A landscape with many valleys, sampled at points; each row gives a point and its height.
From any point a ball rolls to the lowest of the 6 points nearest to it. It stops when none of these is lower. Distance is the straight distance between rows; heights are no part of it.
losi: | 122 |  55 |  96 | 110 | 111 |  99 |  89 |  56 |  89 |  91 |  (h 41.7)
zepef: |  81 | 135 | 111 | 101 |  80 |  98 | 102 | 138 | 104 |  79 |  (h 44.3)
notet: | 104 |  90 |  73 |  98 |  96 | 108 | 100 | 119 |  98 | 132 |  (h 51.9)
seva: |  92 | 123 |  80 |  99 |  69 | 110 |  93 | 152 |  97 | 111 |  (h 48.3)
kavop: |  71 | 124 | 111 | 108 | 109 |  98 | 123 | 109 | 114 | 103 |  (h 41.0)
Pabaz: | 114 |  72 |  84 | 100 | 107 | 101 |  96 |  83 |  97 | 111 |  (h 37.5)
dorul: |  96 |  98 |  93 | 101 | 119 |  98 | 129 |  88 | 101 | 138 |  (h 36.3)
lubu: | 115 |  96 | 108 |  95 |  85 | 102 |  71 | 113 |  92 |  56 |  (h 34.0)
Vud: | 113 | 128 | 110 |  92 |  72 | 101 |  60 | 138 |  95 |  63 |  (h 32.1)
vekub: |  73 | 121 |  95 | 109 |  91 | 100 | 118 | 132 | 105 | 108 |  (h 48.0)
Ziro: | 117 |  61 | 103 | 104 | 124 |  96 | 106 |  38 |  96 | 112 |  (h 53.5)
Zarur: |  79 | 126 | 123 | 103 |  90 |  99 | 103 | 113 | 107 |  77 |  (h 52.7)
zotom: |  79 | 119 | 127 | 103 |  97 |  91 |  91 | 109 | 111 |  61 |  (h 55.9)
bopo: |  89 | 113 | 101 |  99 | 131 | 104 | 142 |  76 | 113 | 132 |  (h 40.3)
kodo: |  80 | 117 | 135 | 109 | 111 |  84 | 119 |  85 | 113 |  73 |  (h 70.4)
niki: |  96 | 131 | 101 |  95 |  75 | 106 |  85 | 141 | 101 |  88 |  (h 41.1)
Velis: | 112 |  95 |  76 | 102 |  79 | 107 |  84 | 131 |  87 | 105 |  (h 54.0)
Zope: |  88 | 117 |  81 | 106 |  86 | 106 | 110 | 137 |  99 | 118 |  (h 52.3)
rem: | 123 | 115 |  80 |  93 |  65 | 108 |  57 | 142 |  88 |  85 |  (h 31.0)
muge: | 111 | 124 |  86 | 100 |  55 | 113 |  70 | 156 |  88 | 101 |  (h 37.8)
Bedo: |  98 | 101 |  85 |  86 | 119 |  96 | 132 |  89 | 101 | 162 |  (h 46.8)
Fena: |  98 | 100 |  82 |  98 |  90 | 110 |  96 | 123 |  96 | 106 |  (h 52.5)
Tovuf: | 112 |  65 |  88 | 101 | 100 |  99 |  82 |  86 |  93 |  83 |  (h 23.5)
gisik: | 117 |  68 |  79 | 100 |  99 | 103 |  90 |  97 |  92 | 120 |  (h 43.0)
finav: | 114 | 128 | 126 |  89 |  77 | 102 |  51 | 122 | 101 |  50 |  (h 44.0)
sula: | 113 |  77 | 104 |  97 | 124 | 100 | 122 |  55 |  97 | 129 |  (h 41.9)
leg: |  62 | 144 | 126 | 104 |  99 |  92 | 109 | 114 | 117 |  70 |  (h 60.2)
podab: | 124 |  56 |  84 |  98 | 116 |  99 |  93 |  71 |  91 | 129 |  (h 31.6)
simi: |  95 | 109 | 118 |  97 |  91 |  97 |  86 | 109 | 101 |  59 |  (h 45.3)
sasi: |  77 | 131 | 105 | 111 |  91 |  93 | 106 | 121 | 106 |  91 |  (h 48.1)
gosa: | 125 |  62 |  73 |  90 | 109 |  89 | 101 | 101 |  91 | 160 |  (h 40.2)
zuz: |  86 | 109 |  91 | 106 | 117 | 107 | 129 |  99 | 110 | 123 |  (h 29.6)
Mav: | 119 |  56 | 102 | 100 |  94 | 102 |  75 |  77 |  88 |  71 |  (h 36.2)
suda: |  81 | 126 | 138 | 108 | 103 |  95 |  90 | 102 | 111 |  51 |  (h 64.7)
viru: | 110 |  77 |  92 | 105 |  98 | 101 |  88 | 104 |  92 |  95 |  (h 29.5)
Nelud: |  87 |  98 | 114 | 107 | 121 |  97 | 116 |  67 | 104 |  79 |  (h 66.6)
Mubib: | 105 |  84 |  89 |  94 | 120 |  99 | 120 |  78 | 104 | 144 |  (h 37.4)
faf: |  99 | 105 | 112 |  92 | 135 | 105 | 143 |  52 | 111 | 130 |  (h 45.9)
pibo: |  93 | 108 | 103 | 103 |  89 | 102 |  89 | 117 | 104 |  77 |  (h 44.4)
lusa: |  91 | 117 |  87 | 104 |  83 | 103 |  94 | 130 | 100 |  99 |  (h 48.4)
lik: |  93 | 134 | 132 |  98 |  88 |  98 |  76 | 121 | 105 |  62 |  (h 49.3)
parez: | 102 | 129 | 111 |  96 |  72 | 102 |  79 | 135 |  95 |  74 |  (h 33.7)
buki: | 125 |  59 |  81 |  90 | 109 |  92 | 102 |  80 |  97 | 148 |  (h 2.7)
Tuti: | 104 |  97 | 116 |  97 | 136 | 106 | 134 |  29 | 101 | 105 |  (h 18.4)
roze: |  94 | 114 |  94 |  80 | 119 | 104 | 144 |  79 | 107 | 167 |  (h 50.8)
kif: |  98 |  92 |  98 | 106 | 118 | 100 | 123 |  79 | 103 | 121 |  (h 28.2)
toge: |  98 |  95 |  95 | 112 | 107 | 101 | 112 |  95 | 104 | 100 |  (h 12.2)
mak: | 102 |  77 | 108 | 106 |  95 | 102 |  82 |  85 |  95 |  58 |  (h 40.8)
rimog: | 133 |  44 |  84 |  93 | 109 |  96 |  83 |  65 |  87 | 114 |  (h 43.9)
Zagi: |  78 | 122 | 117 | 106 | 114 |  96 | 128 |  88 | 109 |  86 |  (h 53.2)
Pigil: |  68 | 131 | 140 | 101 | 107 |  83 | 108 |  89 | 113 |  63 |  (h 74.1)
dokuz: | 104 |  81 |  96 | 105 | 102 | 101 | 100 |  88 |  96 |  83 |  (h 27.7)
figil: | 101 |  78 | 102 | 108 | 116 |  93 | 112 |  55 |  99 |  91 |  (h 48.5)
Rul: | 111 |  76 |  76 |  95 |  94 | 102 |  85 | 116 |  96 | 119 |  (h 43.1)
Lig: | 120 | 111 |  97 |  97 |  68 | 110 |  65 | 131 |  91 |  75 |  (h 18.7)
Zegi: | 109 |  78 |  82 |  93 | 115 |  94 | 108 |  95 |  96 | 158 |  (h 37.1)

For each start below, name the point where the ball stops.
Rul -> toge
notet -> buki
Pigil -> Lig
Bedo -> toge
suda -> Lig
Velis -> toge
sasi -> toge
lusa -> Lig
lik -> Lig

Call two points neighbours if one is among the 6 nearest of the other. Go from one point of each pair to the other, from neighbour to neighbour, staying as low as possible. Name the highest point that can't be avoided.
Tovuf, buki -> Zegi
Lig, toge -> mak
Tovuf, toge -> dokuz
